A landscape with many valleys, sampled at points; each row gives a point and its height.
From any point a ball rolls to the lowest of the 2 points nearest to it. It stops when none of these is lower. Distance is the straight distance between rows; heights are no part of it.
Z176: [159  79 133 175 100 193 144 138 168 146 144 116 157 109  89  78 146 192
 124  95  76 138 104 153 111 164 135 182 123 133 218 100 120 140 122 114
 120 105 135  93 105 160 122 115 120 186 139 158 154 128 178 106 103 130
 156 167  91 181 179 155 155 117 134 130 192 102]  h=29.9
Z963: [127 144 148  92 190 129 124 160 116 118 129 162 136 162 120 149 100 112
 173 160 179 164 173 153 182 110  99 129 104 105  53 115 131  87 124  80
  72 170 192 128 141 154 113 135 174 114 134 131  90 107  68 126 112 112
 122  76 138 147 111  85  95 185 101  59 120 153]  h=45.4
Z434: [111 165  96 115  90 109 137 138  61 122 120  80  84  84 123 155 180  80
 137 150  62  93 132  98 110  85 144  79 199 132 118 162 166 114 184 148
 211 123  81 141 134 148 168  79 108 114 119  87 127 127 111 120 133 175
 127 160 119  98 119 117 152 151 130 194 116 109]  h=50.4
Z475: [116  83 112 148  94 174 151 151 123 152 132 102  70 113  91  89 165 123
 161 143  70 130  94 141 102 132 100 120 183  88 129 136 172  71 182 138
 176 157 151  89  91 173 122 121 140 191 148 103 112 149 131 109 129 159
 128 162  89 118 189 104 219 186 119 116 172 112]  h=22.7
Z52: [114 165 167 115 144  99 137 103 137 140 157 133 190 110 139 147 132 136
  79 149 158 126 149 120 153 120 152 133  83 175 115 132 119 139  92 149
 117  93 143 158 132  95 108 118 103  71 118 117 141 114 119 118 108 103
 119 127 157 151 112 130 108  85 135 143 109 188]  h=59.3
Z313: [165 178 117  89 159  81 140  98 123 139 166 141 165 140 139 164  82  90
  82  98 172 122 134  92 126 150 160 137  50 143 107 132  94 135  61 130
 113 123 134 178 188 101 130 123 138  61 142 125 129 115 154 100  98 133
  89 117 132 146  80 163  58  84 180 154  90 134]  h=41.3
Z190: [ 73 133 142 126  98  97 122 104 130 167 157 105 184 141 141 120 159 173
  84 175 156 121 118 161 155 156  98 131 119 212  67  93 112 132 140 155
 148 143 136 149  93 112 152 126  91  90 127 114 125 141  97 158 126 119
 124 106 158 108 120  95 197 107 105 156  87 200]  h=26.3
Z818: [180 112 161 173 159 131 141 124 152 103 104 176 105  69 139  95 136 155
 112  99 120 129  96 132 126  98 198 158 135 121 252 149 170 166 110 131
 116 103 111 110 111  98  93  81  98 121 125 135 155 102 134 113 124 118
 183 205  99 161 148 166 101 134 170 147 182 115]  h=28.0
Z741: [120 180 142  95 173  87 123  71 117 121 137 166 135  85 169 179 145  64
 111 157 150  97 200  91 155  64 145 129 144 123 151 174 143 120  98 139
 151  99 130 165 129  67  76 128 110  78 132  62 116 105 100 114 103  93
 143 151 116 140 102 130  62 128 151 112 129 157]  h=29.8
Z877: [145 126  98  78 126 149 135 155 122 123 129 129 135 166  91 139  68  73
 169 130 160 140 146 114  93 165  72 125  87  88  42 108 100  91 115  95
 121 175 153 158 199 152 135 156 192 142 155 153 103 119 138 114 131 128
  85  63 153 126 104 124  78 146 134  89 112  91]  h=50.8
Z480: [127  80 102 167 133 138 138 135 131 159 151 123 106 163 124 120 128 146
 132 124  98 153  95 168 164 171  80 126 138 104 143 100 152  73 105 109
 101 175 155  74  86 161 128 143 140 185 170  97 112 170 135 115 108 129
 118 146  65 139 171 120 178 171 125  87 137 113]  h=34.7
Z76: [150  70  79 170 123 154 135 149 119 155 149 105  97 169 118 116 111 131
 136  89  77 169  72 158 151 178  64 139 152  81 143  83 150  82 137 104
 102 191 124  56  97 193 137 151 156 221 168 119 113 160 128 124 149 129
 114 132  56 122 148 140 206 171 116  69 142  79]  h=39.3
Z415: [146 146 166 120 150 128 132 115 145 142 145 143 189 112 126 148 115 139
  84 123 137 155 155 113 143 137 148 158  75 168 138 133 101 151  76 121
  78  89 129 132 143 132 111 130 132  91 111 155 137 103 123 108 126  91
 150 102 153 181 106 151  76  63 129 119 123 138]  h=57.6
Z994: [165 129 128 125 144 109 112 112 147  90 104 167  97 141 161 142  82  92
 124  83 187 102 130  84  90 110 171 140  99 103 164 152 116 186 102 132
 105 108 105 155 163  89 111 135 131  96 135 153 142 116 143 145 149 114
 110 130 145 105  78 170  69  95 180 139 102  99]  h=43.3
Z135: [161 148  91  99 144  90 139 146  72 143 149 113 154 173 108 136  93 112
 118 115 125 165 118 163 190 162  85 110  76 150  46  89 119  68 110  83
 115 167 145 127 174 192 197 125 182 108 144 147 111 129 103 130 101 159
  93 104 129 145  96 112 131 146  99 123  93 132]  h=56.8
Z924: [145 117 106 163 129 143 109 124 114 142 127 142 137 114 144 131 118 148
 118 109  82 144 126 104 154 135 119 146 165 131 183 127 113 152 114  98
 107 127  83  73 114 156 124 143 128 163 118 144 146 130 125 137 143  97
 166 119  98 126 120 153 137  89 119  97 135  79]  h=38.9
Z716: [ 97 148 184 111 126 125 156 146 143 130 127 109 106 121  96 127 143 123
 147 149 134 112 127 153  99 106 167 106 104 133  99 158 151 118 140 154
 144  96 177 157 133 113 126 102 112  99 114  94 126 124 141  93 111 160
 120 150 156 162 165 124 126 160 120 176 141 166]  h=30.3
Z385: [ 97 142  70 117 100  88 100  94 105 112 119 109 139 168 159 156 124 122
 117 151 178 100 117 110 141 125  99  88 140 133  58  86 108 131 146 164
 148 176  86 159 103 108 165 152  94 101 150 109 124 156 100 187 148 135
  80  88 153  57  92 104 148 117 124 139  58 152]  h=29.4
Z292: [138 153 177 104 186 108 119 153 112 104  98 155 120 123 124 128 100  98
 153 139 135 171 143 126 144  83 170 127  94 128 103 161 139 117 122  94
  92  97 151 127 160 148 134 117 152  89  89 143 117  88 104 119 143 118
 154 113 148 160  92 126  73 144 105 125 145 140]  h=39.0
Z159: [165  94 158 121 154 174 136 130 153 142 141 156 171 135 106 151 114 133
 125 109 128 164 161 134 134 161 101 175  89 124 176 124 109 130  66  88
  55 137 155 103 135 144  80 138 157 148 143 146 117 111 145 104 110  79
 164 113 101 208 139 173  67  92 141  89 157  78]  h=52.0
Z108: [151 112  94 165  97 114 159 140 101 159 145  96  95 126 113 103 127 138
 114 106  68 133  57 148 130 156 136 129 126 137 162 116 158  96 134 129
 156 133  95  89 131 193 160  96 127 171 136 130 137 143 146 117 138 169
 139 177  80 142 141 163 182 142 131 171 145 107]  h=46.2
Z750: [ 98 149 171 149 170 103 114 142 110 144 138 132 111 146 132 109 148 170
 139 158 121 177  96 187 204  93 146 112 121 132  77 123 155 113 150 125
  91 126 174 112  86 143 148 128 115 105  93 125 104 126  74 148 136 139
 138 118 125 137 126  75 173 174  81 132 126 195]  h=33.2
Z544: [175 165 117  79 148  97 137 127 109 139 162 134 180 145 116 161  70  87
 106 103 144 153 138 112 138 165 125 141  48 148  87 121  91 117  63  97
 104 133 135 162 203 152 150 121 175  82 132 156 117 106 137 109 112 138
 102  88 135 156  74 157  53  85 147 132  91 112]  h=44.6
Z885: [127  96 143 163  82 176 133 137 157 155 134 100 172 119  90  63 159 204
 114 107  88 127 117 146 100 159 129 179 127 171 165  94  95 170 148 128
 132  87 119 108 100 135 147 135 117 164 114 166 160 130 184 135 114 128
 150 140 139 160 166 141 174  84 113 142 154 127]  h=20.7
Z338: [101 154  91 111 120  94 125  93 127 128 149 134 170 161 161 163 104 135
 109 139 197  92 127 124 151 153  93 101 113 135  85  91 118 137 101 154
 113 172 129 155 110  85 126 154 110  95 168 109 126 154 105 159 125 123
  94  99 140  84 117 110 132 114 135 125  72 159]  h=32.1
Z696: [116 155 101 154 136  96  86 103  69 118 114 121 122 112 183 155 138 119
  95 126  99 128 120  92 179  84 151  97 184 140 131 136 134 151 141 145
 154 121  50 115 115 132 173 119  97 103  96 119 140 131  93 166 153 126
 139 145 116  91  79 110 145 101 116 145  91 114]  h=62.5
Z277: [119 109 168 127 118 174 139 159 146 132 114 111 144 131  82  93 136 142
 156 143 107 166 144 136  85 125 126 158 108 130  86 130  97 137 171 110
 100  96 143 119 145 173 120 137 153 153  96 181 129 115 142 108 141 122
 148  92 173 169 150 126 133 110  87 106 156 128]  h=57.9
Z874: [171 118 100 117 140 112 150 162 110 135 146 113 131 197  88 114  85 126
 134  92 126 200  90 181 173 183  99 130  64 123  48  75 120  93 121  77
  81 168 139 101 177 210 173 127 200 151 125 180 108 132 125 146 140 165
 104 101 122 150 103 140 123 150  92 106 111 113]  h=58.3
Z494: [185  97 126 165 155 143 141 137 140 127 107 162  97 100 130 113  99 122
 128  85 108 147  79 127 123 134 169 157 110 111 224 148 162 127  95 102
  97 131 112  83 135 159 101  98 132 147 141 145 141 100 134 102 152 127
 174 173  81 162 130 183 107 146 159 130 185  72]  h=36.8
Z664: [ 70 126 137 126  97 132 121 111 167 139 133 134 106 109 143 117 189 163
 138 172 132  94 134 153 126 115 122 101 183 126 127 148 140 125 162 178
 182 137 164 155  63  70 115 148  96 133 117  78 113 155 127 160 120 152
 125 161 130  85 185  65 173 175 116 144 141 174]  h=12.1
Z184: [122 148 182 142 129 121 119 151 133  99  99 130 101  67 152 117 164 143
 128 148  99 120 123 118 112  50 190 116 178 139 173 188 162 170 174 171
 161  75 120 130 102  96 109  90  94 102  66 114 136 108 105 128 137 128
 160 184 147 116 144 107 141 139 113 162 134 157]  h=50.1
Z831: [169 105 125 139 173 126 142 150 108 151 126 127 129 147 112 120 115 152
 145 118  73 226  80 151 192 127 118 130 100 120 130 115 136 102 125  76
  65 142 130  58 130 218 148 127 164 168 116 152 117 115 112 120 138 132
 161 117  69 174 113 136 152 163  91  88 167  98]  h=47.4
Z404: [176 110 106 133 122 147 119 124 141 132 119 143 108 132 129 141  76  89
 133  74 146 114 131  95  79 163 140 155 102 104 175 139 107 160  84  98
 103 131 104 127 176 131 114 134 164 137 138 169 131 113 154 122 154 111
 129 105 128 126  89 179  70  83 171 120 119  57]  h=47.2
Z515: [ 73 146 152 114  93  75 131 125 111 162 143  66 149 134 126 134 181 154
  90 171 121 119 117 155 138 124 123 109 130 225  65 130 134 134 161 169
 183 110 125 155 113 112 169  99  84  71 107  85 130 134 114 148 128 144
 125 118 152 117 104 103 200 121 105 199  89 196]  h=22.5
Z757: [118 172 124 140 164  75  90  85  79 111 119 130 152 122 202 172 126 112
  79 126 149 121 131  97 205  83 161  97 147 138 103 130 143 148 108 147
 128 111  89 142 126  85 142 113  87  59 103 110 132 126  78 171 142 111
 119 139 119  84  61 106 127 101 122 134  75 166]  h=61.6
Z350: [162  48 144 161 128 206 144 139 187 142 144 123 160 147  84 100 122 168
 137  85 107 166 114 167 115 182 102 190  89 110 183  93 116 122  97  92
  60 130 165  99 118 172  99 120 150 198 148 170 129 133 176 101 104 116
 150 150  83 209 177 161 129 125 128  86 197  93]  h=39.2
Z697: [ 86 154 110  85  99 119 142 102 154 130 129 119 170 146 129 146 120 119
 127 158 197  94 141 114  80 145  90 108  86 141  57 107 101 129 134 170
 152 155 144 194 126  88 115 162 115  95 163 102 124 148 145 129 112 143
  87  76 186 100 131 105 117 135 137 141 107 166]  h=35.2
Z682: [128 173 135  85 169  98 141 107 108 122 135 155 121 114 128 154 113  68
 148 146 145 117 174 122 140  81 149 112 101 111 118 174 145  79  94 116
 138 118 167 163 153 104 109 125 134  86 136  79 106 101 122  86  93 121
 119 145 117 159 109 123  67 163 145 130 142 133]  h=35.7
Z58: [122 140 102 137  89 108 148 144  76 156 140  79  99 111 110 125 149 115
 118 135  61 123  98 123 124 131 142 100 148 154 122 135 150 104 156 132
 183 117  88 107 139 174 174  97 119 142 125 110 133 135 141 110 123 170
 135 158 108 130 129 137 174 132 122 188 121 109]  h=48.6
Z907: [158 127 132 148 180 112 122 122  94 154 118 140 144 113 143 136 128 158
 110 123  67 195 103 122 199 109 144 126 126 147 178 134 131 126 107  94
  78 117  97  71 122 174 130 123 127 136 105 129 142 110 109 116 130 110
 191 136  84 174  97 139 125 127 105 115 160  98]  h=43.6
Z870: [184  73 140 127 144 182 152 130 167 157 137 136 164 138  82 131 104 137
 118  95 100 190 117 143 122 170 122 176  60 127 181 127 117 116  64  83
  67 126 147 109 160 190  97 114 162 169 136 163 116 113 171  93 116 114
 161 141  89 218 135 174  74 110 134 113 180  65]  h=46.8
Z659: [112 173 171 103 178 100 131 152 107 123 124 124 134 133 111 126 130 128
 150 150 136 169 139 154 172  88 157 114  94 144  59 149 146 104 146 110
 107  99 165 140 146 155 147 112 132  75  95 132 109 100  80 121 125 138
 124 108 156 150 106  99 117 160  82 139 130 180]  h=36.0
Z397: [117 148 139 114  94 105 145  94 170  87 133 133 114  87 171 139 207 159
  87 139 153  67 138 111 111  97 172  93 181 129 180 167 159 176 139 210
 210 117 106 195 111  37 129  95  84 118 123  80 139 150 155 172 116 161
 101 230 130  74 167 109 128 163 175 192 137 169]  h=12.3
Z110: [123  82 107 162  96 177 115 151 153 138 134 116 160 158 105  98 116 164
 147  99 129 133 135 150 102 189  67 176 144 120 112  70  84 165 146 108
  85 155 117 103 119 132 117 169 154 193 135 180 145 146 143 147 136 109
 125  76 141 118 156 125 161  90 105  63 125 106]  h=61.0
Z468: [180 104 145 152 153 124 116 111 172  94 106 177 103 129 161 126  92 139
 107  60 181  94 128 110 116 134 179 157 129 108 241 134 137 199  88 127
  85 108 113 127 127  68  90 123 124 108 142 150 147 117 146 149 132  96
 134 160 120 109 113 181  84 100 192 138 130 102]  h=39.1
Z510: [169 146 131  52 149 126 126 157 111 115 132 147 160 144  98 148  76  64
 159 133 143 159 159 123 117 142 102 138  67 114  52 126  96  81  96  75
 125 149 169 167 220 162 147 136 199 106 132 161 102  90 130 109 119 131
 105  68 152 155  82 136  38 135 135  99 119 103]  h=48.2
Z346: [117 164 119 113 137 119 123  77 149 115 137 168 124 105 167 170 149  98
 114 150 161  80 187  86 130  95 135 119 161 114 174 163 125 130 102 154
 162 127 118 157 116  63  84 144  99 114 147  80 122 130 127 133 107 100
 132 158 115 104 141 129  83 125 159 117 126 137]  h=24.2
Z637: [ 99 134 188 145 136 141 148 140 143 155 137 126 117 108 100 108 165 162
 141 162 100 144 123 168 138  97 164 121 122 145 131 153 147 114 137 140
 118  96 177 123  93 130 117 112 108 122  96 110 121 124 121  95 112 135
 150 158 124 177 171 104 145 158 102 150 159 165]  h=25.9
Z596: [166  97 131 141 129 172 158 149 136 136 121 143 104  99  96 104 116  98
 151 121  97 135 111 126  84 139 146 154 109  98 185 150 156  88 105 106
 133 118 151 103 150 171 100 100 150 170 148 138 121 107 156  75 130 129
 152 172  90 176 158 171 109 156 153 125 198  73]  h=43.8
Z928: [113 122 137 126 127 146 140 127 159 128 128 150 117 149 118 127  97 115
 142 137 166 112 134 134 106 142 126 131 101 107 115 129 117 112 107 130
 116 136 162 141 136 111 105 150 131 131 153 122 121 133 141 113 116 129
 116 122 137 132 156 132 104 136 135 116 132 128]  h=39.7
Z592: [ 73 140 146  88  89 132 163 121 145 161 140  92 132 115  88 141 165 129
 134 166 123  88 151 129  96 129 130 104 117 157  87 144 137 100 145 162
 187 113 164 171 123 109 128 124 116 110 138  63 127 148 150  92  94 162
 114 127 155 142 164 101 144 145 120 174 143 153]  h=33.8
Z694: [120 142 125 120 126 127  98 127 115  95  87 133 118  97 158 137 118 100
 132 130 128 110 159  81  84  90 143 121 146 129 144 157  96 163 148 139
 145  94  77 142 142 122 115 145 126 119 103 159 138 120 122 138 163 102
 138  93 170 100  92 135  98  74 126 122 105 116]  h=54.4
Z675: [127 117 116 151 157 122  85 144  98  87  96 135  89 163 150 117  93 141
 146 123 132 156  99 137 163  95 136 121 153  95  96  95 132 149 167 118
  77 140 100  81 113 144 143 151 132 143  97 156 130 134  76 176 174 126
 135  95 128  89 105 107 150 132  91 102  96 122]  h=63.3
Z997: [122 139 120 140 151 118 120 111 138 121 141 155 137 157 159 154 102 138
 117 122 166 110 130 133 164 147 118 121 130 118 144 115 127 151  86 129
  76 156 136 121 117  92 116 150 109 113 146 121 129 145 110 146 123 109
 120 118 116 109 128 135 118 106 142 107  90 133]  h=35.6
Z833: [132 163 108  92 109  91 144 120 123 129 139 107 138 149 125 141 103  93
 104 113 159 116 111 108  88 153 147 111  64 147  86 128  99 133  99 150
 151 117 123 184 186 119 162 121 127  87 146 127 134 136 173 109 117 157
  69 113 159 121  88 153 100 102 159 181  93 136]  h=37.6
Z261: [141 127  86 116  92 151 126 110 146 115 123 135 115 120 131 140 112  86
 138 109 148  77 150  75  62 151 121 128 135 101 162 141 102 140 105 131
 164 130 100 151 160 109 111 147 141 151 157 147 137 133 168 118 136 119
 101 113 134  95 132 167  89  95 180 128 125  80]  h=50.9
Z302: [ 81 158 155  89 101  91 139 151 110 143 129  61 155 130 104 139 156 125
 116 152 127 125 133 139 102 127 131 108 101 201  46 132 121 132 166 150
 163 101 132 164 148 132 174 101 113  75 109 114 130 124 130 113 129 150
 105  88 188 133 103 119 162 116 106 194  96 179]  h=26.0
Z876: [132 100 120 154 130 134 111 160 126 100 104 117  82 178 125  82  93 140
 149 103 148 150  87 153 114 124 137 141 124  91  82  92 117 161 178 126
  91 133  93  98 132 155 140 143 136 158  98 184 142 133 118 164 179 143
 121  95 164  99 121 127 157 128  97 115 117 133]  h=62.7
Z29: [ 85 144 159 128  96  88 136 119 135 146 142  99 137 113 147 124 180 159
  87 157 123 103 117 142 136 113 156 106 147 185 122 146 138 150 146 176
 183 105 117 156 104  74 148 106  75  97 100  85 140 143 139 155 122 143
 119 163 144 108 134 110 173 124 128 196 104 186]  h=18.4
Z644: [150 101 129 101 153 167 130 175 100 114 102 133  82 136 101 115 103  74
 194 143 111 166 154 117 120 106 102 127 132  76  76 137 128  83 155  77
 111 145 147 103 166 191 130 144 188 164 115 160 102 101 108 115 153 120
 135  91 135 138 101 118 112 169 109  68 158  83]  h=50.5
Z232: [152  76  90 190 114 153  87 132 167  89 119 144  95 157 165 109 106 177
 139  50 126 115  90 154 133 174 112 157 201  75 218  84 160 169 140 117
 101 164 115  61  77 114 127 140 120 193 153 150 151 152 126 170 155 128
 138 143  66  74 159 153 168 132 146  89 141  97]  h=16.1
Z438: [148 126 130 119 135 146 171 123 116 151 150 137 111  81  95 132 138  97
 126 138  88 114 131 123  99 129 150 133 117 116 183 162 156  74  86 120
 163 114 141 127 152 146  89  94 127 147 155  84 117 120 162  56  86 135
 137 188  96 182 164 155  96 145 154 148 174  93]  h=47.5
Z461: [139 130  69 130 120 109 123 123  86 145 151 117 141 179 122 149  93 120
 125 118 132 134 113 147 176 171  70 109 116 125  74  76 119  87 110 110
 104 190 116 112 135 167 162 151 152 138 162 119 115 147 103 144 122 136
  97 100 111 108 110 122 144 137 110 103  74 110]  h=55.0
Z393: [152 118 163 129 180 130 128 114 138 142 139 159 177 131 134 161 104 156
 106 107 139 170 148 134 182 143 120 160 100 150 174 124 123 157  69  93
  34 136 138  93 123 124  89 132 133 116 124 147 130 117 108 124 117  72
 172 105 111 180 114 160  80  78 124  93 127 113]  h=55.4
Z136: [164  95 145 169 156 141 109 114 179  92 118 173 124 141 162 118 113 185
 122  53 173 104 122 147 151 156 151 155 143 102 242 106 149 201  80 111
  54 125 151 106  92  49  94 135 107 120 139 146 147 135 147 159 113  94
 144 158  98 123 143 170  92 104 173 119 135 119]  h=33.9
Z320: [131 124 165 167 140 136 139 128 146 130 128 145 117 100 124  99 144 163
 117 129 109 134 104 153 138 110 170 139 129 131 192 144 147 130 114 138
 118  97 144 111  98 111 111 101 100 135 114 125 144 124 140 106 113 128
 157 182 114 162 165 137 128 138 136 155 164 146]  h=19.5
Z855: [129 149  87 117  93 123 108 103 125 130 126 124 148 123 150 156 126 106
 106 118 148  83 156  73  84 142 115 134 129 143 139 123  75 168 118 141
 151 120  75 160 149 108 132 150 123 122 134 155 144 139 148 133 140 112
  96  85 164  93  95 148  99  55 152 133  88 105]  h=52.9
Z75: [154  84  82 173  97 144 143 143 109 165 148  92 105 143 105  87 133 151
 124 104  46 161  56 154 127 163  99 150 142 120 150 104 144 100 157 114
 131 148  97  63 116 207 162 126 144 211 140 145 138 151 146 137 148 146
 152 143  72 129 143 146 217 136 109 119 148  92]  h=43.2
Z811: [ 88 179 122  74 107  76 125 137  92 108 112  56 128 120 120 163 160  89
 132 139 118  94 144 108  96  92 129  73 122 170  54 146 128 124 173 159
 195 100 104 185 154 112 184 100 108  57 113  97 131 125 133 117 133 170
  81  95 174 105  78 118 132 129 116 197  90 166]  h=28.7
Z532: [106 186 130 108 157  70 116 102  89 142 151 122 198 119 161 167 122 116
  90 154 157 128 147 112 192 105 129 108  99 175  72 123 130 117 110 133
 131 105 126 164 134 105 133  99 105  40 120 111 129 107  76 140 125 111
 116 110 139 123  69 107 133 110 112 135  91 200]  h=60.5
Z502: [127 113 137 166  95 147 113 118 161 136 139 117 184 119 132  89 148 210
  90 104 128 111 128 134 137 160 132 167 141 176 185  97  97 187 126 141
 135  86 111 120  87  97 146 144 103 131 114 160 165 137 166 165 112 110
 128 144 146 123 141 135 156  66 137 139 116 146]  h=27.5
Z165: [147 157 170 150 191  84 109 112  93 126  95 152 134  91 172 146 130 136
  92 121  96 178 120 106 192  71 176 121 138 145 165 160 151 153 111 118
  96  82  94 100 130 131 120 124 112  82  81 126 148  97  86 127 137 106
 186 150 114 154  75 124 108 123 113 133 144 134]  h=46.9
Z898: [142 133 111 106 140 156 121 155  75 104  84 134  76  99 114 129 122  55
 189 144  95 130 154  95  95  82 127 108 165  82 118 164 137  90 164  96
 157 121 114 119 169 169 139 130 162 142 117 138 106  99 104 106 154 121
 140 108 133 118  99 127 103 144 119 109 140  82]  h=52.6
Z942: [103 136  91 141  93  78 109  87 111 114 127 105 124 162 172 143 144 140
  76 126 168 103  98 119 145 125 139 100 152 152 105 114 130 165 130 176
 156 142  72 158 100  93 172 128  83 100 129 119 141 166 131 193 149 139
  83 144 136  59  95 118 162 104 146 174  64 150]  h=26.6
Z218: [146 112  73 101 123 147 137 144  95 138 143 122 133 170 111 163  81  92
 158 127 145 135 142 122 139 178  35 109 120  95  60  89 113  81 108  96
 108 204 137 127 160 160 129 164 183 156 173 127 100 140 111 119 121 118
  89  69 124 115 113 119 123 144 125  67  94  86]  h=53.0
Z65: [117 155 134 116 114 107 129  91 158  92 122 146 118 108 170 142 162 127
 100 134 164  79 151  94 106  99 162 105 159 129 171 165 128 161 124 184
 180 103 103 177 112  51 112 121  88 110 124  99 138 139 143 152 116 133
 111 179 141  82 142 124 105 121 162 158 124 158]  h=18.0
Z633: [112  82 120 166 116 168 103 147 153 113 120 123 114 166 122  81 123 158
 165 114 136 141 119 159 107 144  89 156 163 101  97  78 101 152 188 124
  97 154 123  95  97 128 118 165 139 185 114 170 140 147 121 164 147 120
 134  90 148  99 165  98 185 126  88  71 128 131]  h=62.0
Z720: [136 155 119  92 111 107 151 146 116 111 116 109  91 133 108 129  94  75
 150 105 136 116 110 108  56 133 164 101  80 114  87 151 122 114 128 138
 158 103 130 175 195 133 159 107 140 104 134 140 129 114 176  97 135 176
  77 116 157 133 107 161  94 131 152 184 118 116]  h=34.6
Z317: [101 133 153 109 153 131 140 140 151 140 142 144 146 159 105 130 110 129
 154 170 177 142 150 152 137 135 104 127  88 119  55 115 123  90 119 129
  95 154 191 148 122 128 104 137 142 119 146 117 106 127 107 114 110 124
 116  94 153 150 158  89 117 161 109  91 127 171]  h=42.8
Z460: [147 138 136 106 146 128 153  94 131 143 159 163 126 107 114 152 117  77
 121 138 138 105 165 112 115 126 135 143 105 106 173 159 130  86  62 117
 137 124 146 145 157 111  83 126 136 130 162  79 118 113 157  76  87 105
 136 161 102 175 146 161  62 133 175 126 155  99]  h=42.2
Z150: [124  95 100 162  70 173 135 134 152 119 124 116  80  97 111  73 171 157
 147 128  98  94  95 146  91 149 118 142 205 100 180 117 167 114 193 156
 200 154 125  93  84 130 130 106 118 184 149 122 142 145 144 139 135 160
 135 186  90  90 214 119 206 173 141 131 176 120]  h=15.8
Z359: [123 149  98 111 113 144 118 138  80 107  87 118  85  67 132 142 159  69
 162 157  80 100 155  70  92  75 129  98 202 104 136 178 139 115 176 133
 196 110  81 132 145 149 133 108 126 127 119 121 126 113 109 109 152 133
 146 130 131 100 119 127 116 125 131 138 132  94]  h=51.9
Z728: [ 77  99 145 144 118 158 129 124 192 119 117 151 107 143 124  95 149 158
 160 152 176  98 136 169 116 141 113 118 144  94 110 114 131 117 154 158
 128 152 197 151  66  64 105 158 116 143 140 106 120 159 136 139 112 140
 118 143 147 111 201  73 151 185 120 106 152 174]  h=18.6
Z111: [ 96 135 136 132 107 121 115  92 176 111 144 148 115  86 173 123 215 178
 107 167 139  74 145 142 149 103 149  99 205 123 182 159 151 154 137 186
 199 127 143 162  62  35 122 128  83 129 105  76 128 146 132 178 123 147
 130 215 115  67 184  69 146 176 145 152 135 177]  h=4.4
Z526: [ 90 131 153 150 135 106 119 121 125 165 158 123 156 146 134 119 157 174
 110 171 124 146 117 174 190 131 108 121 126 161  89 107 126 112 129 136
 109 153 159 112  79 127 133 134 111 108 125 108 115 144  91 143 122 118
 136 120 126 132 144  83 178 142 103 120 116 184]  h=30.2
Z934: [100 127 173  88 139 153 121 172 140  99  98 119 123 121  99 108 129 104
 177 164 136 143 170 115  66  90 123 138 120 123  64 145  93 135 190 121
 124  96 145 142 153 145 108 136 147 133  90 171 111 108 115 112 158 113
 137  67 201 135 127 101 102 119  86 108 138 150]  h=56.7
Z914: [102 116 100 145 117 135 140 124 112 168 154 122  85 124 125 124 159 131
 134 162  94 121 113 146 155 127 107  97 173 111 134 134 155  72 134 136
 162 164 149 104  85 143 128 136 122 168 154  71 108 153 125 114 111 143
 116 168  88 120 172  92 177 182 122 127 141 125]  h=28.5
Z574: [103 165 134  83  92 105 141 154 113  99 108  73  99 111 109 152 157  84
 147 137 114  92 135  98  54 102 148  79 130 133  93 163 135 134 171 164
 193  90 110 182 163 112 144  96 112  95 129 105 141 126 160  92 133 177
  93 115 178 109 116 140 123 134 133 202 116 134]  h=31.1
Z745: [128 155 165 156 162  98 107 123 102 120 108 142 110  73 167 128 159 144
 106 146  84 156 108 119 175  56 190 113 173 143 166 180 163 156 147 142
 132  88 101 111 101 111 122 102  91  98  71 110 139 110  87 131 137 120
 173 176 113 129 109 105 144 138 111 148 138 148]  h=48.8
Z142: [ 97 145  97 116  80  87 136  98 126 133 131  92 123 142 144 140 157 127
  82 135 159  85 118 115 102 135 135  93 127 169 104 127 125 143 137 181
 191 128  81 174 125  98 166 123  87 113 141 100 139 158 163 150 122 152
  81 143 157  83 110 132 151 117 152 197  90 155]  h=23.3
Z585: [123 125 162  88 146 137 110 149 141  72  86 152  96 119 138 118 104  83
 177 147 166 114 166  96  55  73 137 133 119 105 114 163 104 149 157 123
 129  93 130 149 153 110  98 144 135 120 100 156 112 110 116 125 155 102
 138  91 188 113  98 126  75 114 126 107 123 117]  h=55.6
Z208: [ 64 115 116  86  73 156 156 110 163 164 125 102 158 138  92 133 155 136
 129 173 164  87 147 124  79 167  75 110 107 147  57 110 115  94 165 169
 185 157 167 185 114 110 117 163 130 125 169  73 122 163 158 113  92 146
 106  91 168 116 172  81 152 148 116 137 146 156]  h=37.0
Z793: [144  87 121 163 138 155 100 136 155  87 100 173 106 138 164 119 100 152
 160  79 145 105 138 132 119 146 124 155 179  90 223 116 139 172 121 106
  83 147 134  81  99  91  91 153 130 161 147 148 131 132 119 156 138  95
 151 130  95 100 149 154 122 116 146  83 137  83]  h=25.8
Z140: [154  84 104 198  95 158 103 132 171  87 122 142  98 126 133  64 139 178
 140  82 119 105  81 163 115 161 121 165 195  79 216  88 161 155 173 136
 160 148 117  78  66 120 133 121 114 193 150 158 155 140 144 163 154 151
 141 180  74  75 188 140 194 157 150 112 162 117]  h=5.1
Z398: [120  78 140 139  86 213 133 145 164 134 111 116 151 121  79  80 133 136
 163 122 120 123 150 129  60 160  96 172 131 106 112 107  88 135 160 111
 124 122 142 128 138 139 107 158 164 190 133 181 138 134 168 114 122 118
 129  98 160 146 173 131 145 101 108  75 163 102]  h=59.5
Z537: [127 115 105 159  99 154 109 112 140 142 149 133 171 116 144 128 140 169
 103 112 107 105 157 109 138 163  99 160 172 150 199 108 101 162 108 117
 126 128  98  96  98 106 113 155 117 160 136 138 152 147 147 139 114  91
 146 122 114 118 148 143 140  73 137  97 118  97]  h=34.0
Z920: [145 128 148  91 174 154 129 169 112 127 120 154 143 143 113 144 110  99
 166 152 125 183 177 121 162 119  95 138 111 112  72 128 119  92 133  60
  82 145 163 105 164 184 117 143 189 145 117 159  97  97  92 119 133 100
 148  71 134 163  98 110  87 153 100  55 142 108]  h=47.9
Z379: [119 147 110 147 141 110  91 131  77 133 121 119 126 139 151 139 115 137
 123 138 109 146 120 116 178 103 121 110 151 142  98 117 114 133 145 116
 110 137  96  99 120 154 156 147 119 120 102 148 130 128  84 155 158 124
 138  92 131  98  91 108 150 107  93 114  94 128]  h=63.4

Two balls start at each pair of points below. Name the first point that both come to, or write none.
Z898 / Z720 -> Z29
Z697 / Z833 -> Z29
Z633 / Z76 -> Z140
Z544 / Z997 -> Z29

Where does a ball stop that starts at each point below?
Z359 -> Z140
Z461 -> Z29
Z675 -> Z140
Z855 -> Z140
Z532 -> Z885
Z659 -> Z29
